The views of a scene show one set of named points, each view turned or mirrored, and shifted as a whole, with a little noise and some points left out.

Scene 1
View 1
J_843: [  7  15  19   3  -2   3  14  -1  -5 -24   9 -26  12  15  -5   2  -9  24
  -4   6   6  23   1 -10 -12  -5  25]
J_19: [  0   9  29   1  11   4   9  -7  -9 -24  10 -16  15   9   0   1   2  19
   4  -4   7  10   2  -3 -13   5  30]
J_859: [-23  25  26  20  22  17   7  -7  14   0  22  18 -14 -16  19   4  10  16
  -6  -8  10  -1   7  21 -19  20  31]
J_610: [  7  27  13   1 -15  13   8   7   6 -12  12 -18  13  20 -25  -2 -20  22
 -13  25  16  29  -5  -2 -11 -10  23]
J_75: [  3  17  29   1   6   5   3   8  -2  -6  19  -1  10   0 -12  -1 -17  37
  -7  19  10   9  -9  15 -23  -9  35]
J_625: [-18  36  21  24   4  23   8   9  26  13  27  32 -31 -18  14  10  -8  23
 -21   7  11  10   0  33 -19  11  32]
J_585: [-10  21   7  19  19   4  17 -12   6 -17  19 -14  -1  -6   9   4   2  28
  -9  -5   2   6   7   5 -24   9  29]
J_475: [-14  35  -6  29  12  10  18 -11  22  -5  24 -13 -10  -7   3   3  -4  28
 -19   4   5  11   8   7 -26   8  25]
J_953: [  9   7  18   9   7  -5  27   3 -12 -33  15 -15 -14   0  23  16 -11  37
  -5 -11 -11  18   4   1 -11  -4  33]
J_571: [-26  19  32   1  27  24  -1  -5  -4 -13  23  21  24   2 -19 -10  16   6
   6   2  34 -11  -5  25 -13  14  42]
J_786: [-12  24   7   4  10  20  16   4  -4 -27  27   6  16  10 -30  -1  -4  19
  -8  10  28   4  -8  20 -10  -4  42]
J_293: [ 10  19  17   3  -1  -3   5   0   3 -10  11 -30  17   7 -15  -2 -21  40
 -10  23   3  20  -6  -6 -26 -12  25]
J_167: [-14  35  11   9   0  21  -3 -17  19   0   8 -24  26  20 -26 -15   5   2
  -7  18  25  21   5 -10 -17  12  14]
J_215: [ -8   6  63  -1   5  20   3   8  -7 -10   6  30 -20   0  38  12  13  -1
  12 -21   8  14   6  16   2  22  28]
J_79: [ -2  12  -6   0   1  14  39   7 -28 -64  26 -11  16  28 -26   9  -3  14
  -4  -6  23  16  -5   5  10 -11  42]
J_986: [-19  39  -4  27  13  15  10 -10  26   3  26  -5  -3  -9  -8  -3  -4  26
 -20  12  14   7   4  13 -29   9  27]
View 2
J_986: [ 10 -24  18  10   5   3  -8 -30 -33   0 -23 -10   1  -3   5  -2  16   5
   5 -20  -1   9 -28  -9 -40 -16  -7]
J_610: [ -6 -23   9  -2   6 -22 -33 -20 -17  21   1 -10  -2 -14  20  12  13  11
  16 -36  -3  40  10  -2 -37  -3  18]
J_475: [  8 -16  16  14  10  -2  -1 -28 -33  -8 -19  -4   0   4  11  -6  17  17
   1 -21  -6   5 -21   1 -39 -15  -4]
J_19: [  2   1   5  -5  -4  -7  -8 -23   4  18   3 -12 -12   9  13   3   6  20
  19 -33 -18  11   5  20 -15   4   3]
J_843: [ -4  -5   6  -1   5 -19 -16 -21  -6  16   6  -9  -6   6  24   2  11  22
  13 -36 -16  23  10  18 -26   2  13]
J_859: [ 24  -9  10   5  -1  18  14 -37 -18  -6 -13  -1 -18  -5 -13   9  11  14
  13 -24  -8 -16 -23  -4 -18   2 -15]
J_215: [ 30   1  -2  -4  -3  15  20 -38   1  -2  15  14 -39 -18 -19  26   8  35
  30 -43 -13 -20  13   7  -3  25  -6]
J_953: [  7  11  -5   5  15 -22  10 -27 -12  -6  -2   8 -14   8  28  -2  12  23
  -4 -27 -28   1   9  19 -12  12  17]
J_167: [ -5 -32  24   2  -9   2 -33 -20 -12  25   1 -25   2   1   1   5  11  28
  32 -40   7  29  -4   7 -49 -22  -7]
J_786: [ -1 -14   5 -14 -16  -7 -10  -6 -10  13 -30 -10  -9  -9   5  17   9  -5
  22 -17 -14  26  -2  -8 -18 -10   7]
J_75: [  7  -7   5  -5   7 -12 -19 -32  -9  23  -2  -9  -8 -15  16  10   9 -11
   6 -26 -14  20  -8  -4 -16  12   9]
J_585: [  6  -5  11   7   4  -2   5 -25 -19  -5 -17  -6  -6  13  12  -5  13  18
   3 -21 -16  -1 -14  11 -27 -11  -3]
J_293: [ -5  -9   9   1  13 -22 -31 -31 -11  26   6 -15   1   0  31  -4  11   4
   2 -31 -11  30  -5  10 -28   4  14]
View 3
J_167: [  1 -14  13  -2  -9  -1  11  35  16  -5 -29   9  32  -2  22  26  32  12
 -14  17   3 -20  11  10 -30  15   7]
J_625: [  8   2 -12 -25  -1 -26   8  -5  -1  12  12  -2 -14 -25  33  20  17   8
   7   6  -9  30  13  25   5  -8 -17]
J_475: [ -6  -8  -3 -22  14   2   8   5  -2 -16  -2  -1   0  -3  24  17  24  -6
   1  -9 -12   4   7  27 -12  13  -1]
J_953: [  4  -1  -3  -6   6  24  -7   3   6  10  -1 -10  -6   8   5 -15 -13 -12
   6 -28   8  -6  -7  10  -6  -8   8]
J_79: [ 16  19   5 -19 -12   8  -5   3  27  -1 -41 -13  -3  51  -4 -15 -12  -8
 -14  17   7 -36  -2  29 -16   7  16]
J_986: [ -2  -9  -7 -26   5 -10  12   6   0 -18  -3   0   6  -6  23  26  30   0
   1   4 -14   6  13  27  -7  18  -2]
J_571: [ 15  -2  -4  -7  -9 -38  14  21   0  33 -32   7   4  27   1  44   9  12
   1  21   0 -11  18  12   8  10   5]
J_843: [  6  -7   4  -4  -8  20  -3  21  18  -2 -16  -3  18   7   6  -4   4  -1
  -6  -5  13 -21   0   4 -17   5  12]
J_859: [  2  -4  -5  -8  14 -23  12   9 -11  26  -4   4 -13  -2  20  33  11   4
   8  -8 -10  13  11  22   3  -4  -6]
J_215: [ 10   5   5  15   2 -18   4  19   0  69 -11   6 -17  -7  21  15 -12  14
   2 -11   9   7   0   8  -4 -36  -4]
J_786: [ 17   6  -6 -24 -17 -17   4   6  16   0 -26  -6   5  27   3  16   8   3
  -5  26   1 -16  13  21  -1  14   4]
J_19: [  5  -7   3   2  -2   8   1  25   7  16 -20   0  12  17   2   9   0  -1
  -2  -9   9 -20   2   4 -10   2  12]
J_585: [ -3  -8  -3 -12  14   5   6   9  -3   0  -8  -1   0  10  11  17   9  -8
   4 -16  -5  -4   5  19  -8  10   7]
J_610: [ 13  -4   2 -17 -26  10  -3  19  29 -16 -15  -4  27  -5  15  -4  17   7
 -11  22  13 -16   7   6 -19   9   5]
J_75: [ 16 -10 -13 -17 -21  -4   0  13  12   2  -4  -5  18   0   2   8   5   5
   4   7  13  -5  10  -5   8  10   4]
View 4
J_610: [ -4 -15  -8  -8 -30  21  10   1  22 -14  38  -7  -8   2  10   5 -12  -1
   8  -7  20   7   3   9  36  -9  -5]
J_215: [ 42 -10  26   8 -28  34   2  -6  11 -28  18  25 -44 -23 -24 -26  -7 -16
 -46   3 -13 -12   3 -10  56 -27  46]
J_75: [  4 -15 -14   7 -17  18  11   1  12  -3  24   4 -10 -12   3  -9   2 -14
 -15  -2  16   1  15  23  46 -25   1]
J_953: [ 18  -3  44  -1 -26  13  16  10  16 -12  17   6 -15 -10 -21 -36   1 -29
 -15  -3   7   1  -3  19  50 -26 -16]
J_859: [ 28  -6   8  17 -31   3  -6  -8  10   2   4  31 -16  -6 -17 -28 -11 -14
 -45  -3   4  -7  19 -11  25 -36  23]
J_625: [  5  -9  10  11 -32  -1 -17 -25  12   0   1  15  -8   0 -19 -11 -22  -4
 -38  -1   8   1  38   0  36 -54  32]
J_571: [ 34 -17 -42  10 -24  22  10   1  -5   5  11  43 -18  -8   1 -11   2 -13
 -29  -5   8  -5  -3 -18  34 -22  26]
J_786: [ 11 -15 -27  -9 -29  16  11   1  -3   4  12  25  -5   4   0  -4  -4 -14
  -1  -7  18  12  -7  -8  41 -29   2]
J_79: [ 17 -11   1 -30 -36  24  26  14  -5  -8  15  23  -9   9  -8 -14   1 -25
  22 -10  16  21 -40 -13  54 -20 -20]
J_293: [  0 -11  -5   5 -21  12  14   9  23  -3  35  -4  -3  -5  11  -9  -2 -12
  -4  -8  22   0   9  23  29  -8 -18]
J_19: [ 27  -8   5   4 -25  23  19  14  15 -10  29  16 -20 -12  -2 -24   4 -21
 -17  -6   9  -5  -9   3  36  -6  -4]
J_585: [ 20  -2  16  10 -30   1   6   8  16   3  15  21  -6  -2 -10 -31  -4 -19
 -25  -7  13  -4   7   1  20 -22 -10]
J_843: [ 14  -9  11  -3 -26  20  17  13  22 -14  37   3 -14  -6   1 -16  -3 -16
  -3  -6  14   0  -7  11  36  -4 -13]
J_167: [ 14  -9 -19   5 -38  14   3   6  30  -9  42  10 -11   6  18   2 -18   5
  -8 -12  21  -5   1 -18   1   9   4]
View 5
J_167: [ 24  15  -9   6 -32  -4   8  24   2  -2 -13  -2 -21  25  32  13  -1   4
  11 -16  -5 -50   1  -6   5  -7  21]
J_786: [  2   8   3 -30  -7 -10  -5  13   0 -12  -3 -23  -9  -4  14  -1  -2  19
   1 -36 -12 -25  -8   0   3  -4  -5]
J_843: [ -1  17  -5  -5 -14 -15 -11  11  14   4   7   3   6   6  37  10   8  -4
   0 -11   0 -13   4 -18  14 -15   2]
J_475: [ 26  14   1   0 -11 -25   9   6   2 -29  14 -10 -21  22  14  -8 -10 -14
 -17 -22  -4 -10   5  -7  -1 -30  10]
J_293: [ -6  16  -8   7  -8  -2  -1  25  13 -10  14  10   8   7  37  -9  15  -1
  -5 -12   5 -15  12  -7  11  -4   6]
J_610: [ -2  14   5  -3 -19  -2  -6  21   3   0   5 -10  -1   4  37  -3  11  -3
  11 -11   6 -24  10   6  12   2  17]
J_625: [ 26  16  18  -3 -20 -13   7  26 -16 -23  27 -39 -34   9 -16  -8 -15 -16
  -7 -16 -23  21   3   7  -6 -28   1]
J_859: [ 31  18  -1  -5 -18 -19   7  20  -3 -16  15 -22 -33  13 -11  11 -17  -3
 -14 -22 -31   9  -9 -19  -6 -38 -12]
J_19: [  4  18 -12  -8 -15 -15  -8  14  14   5   3   2  -2   5  25  20   3   5
  -4 -16 -15 -10  -7 -28   7 -21 -11]
J_79: [ -9   4   3 -48  -2 -30 -26 -15  14   1  -9 -19  10 -12  34  11   2  15
   0 -37  -2 -30 -11 -13  14 -10 -10]
J_215: [ 18  26   6 -11 -32 -18 -16  25  -1  25  16 -29 -24  -2  -5  44  -9  -8
   5  -4 -42  31 -16 -32   5 -40 -23]
J_585: [ 19  15  -8  -2  -8 -25   3   6  10 -19  13  -2 -12  14  15   3  -6  -6
 -19 -23 -11  -6  -2 -23   1 -32  -5]
J_986: [ 27  12   1   0 -13 -14  15  17  -3 -33  11 -15 -26  21   8 -13 -10  -6
 -12 -26  -8 -17   6   1  -4 -22  11]
J_571: [ 16  12 -11 -23 -18  -1   2  30  -5  -7  -9 -19 -26   1  -4  19  -9  33
   2 -38 -38 -21 -19 -16  -4 -10 -20]
J_75: [ -5  17  -2  -4  -7   1  -1  32   4 -10  16  -6  -2  -3  16  -6   9   8
  -4 -18 -12   0   3  -3   6  -5  -7]

Which points are out of place in each view (at most two, in the order of its rows)? Write none if all are in place.
view 1 => none
view 2 => J_585
view 3 => J_167
view 4 => J_293
view 5 => J_79
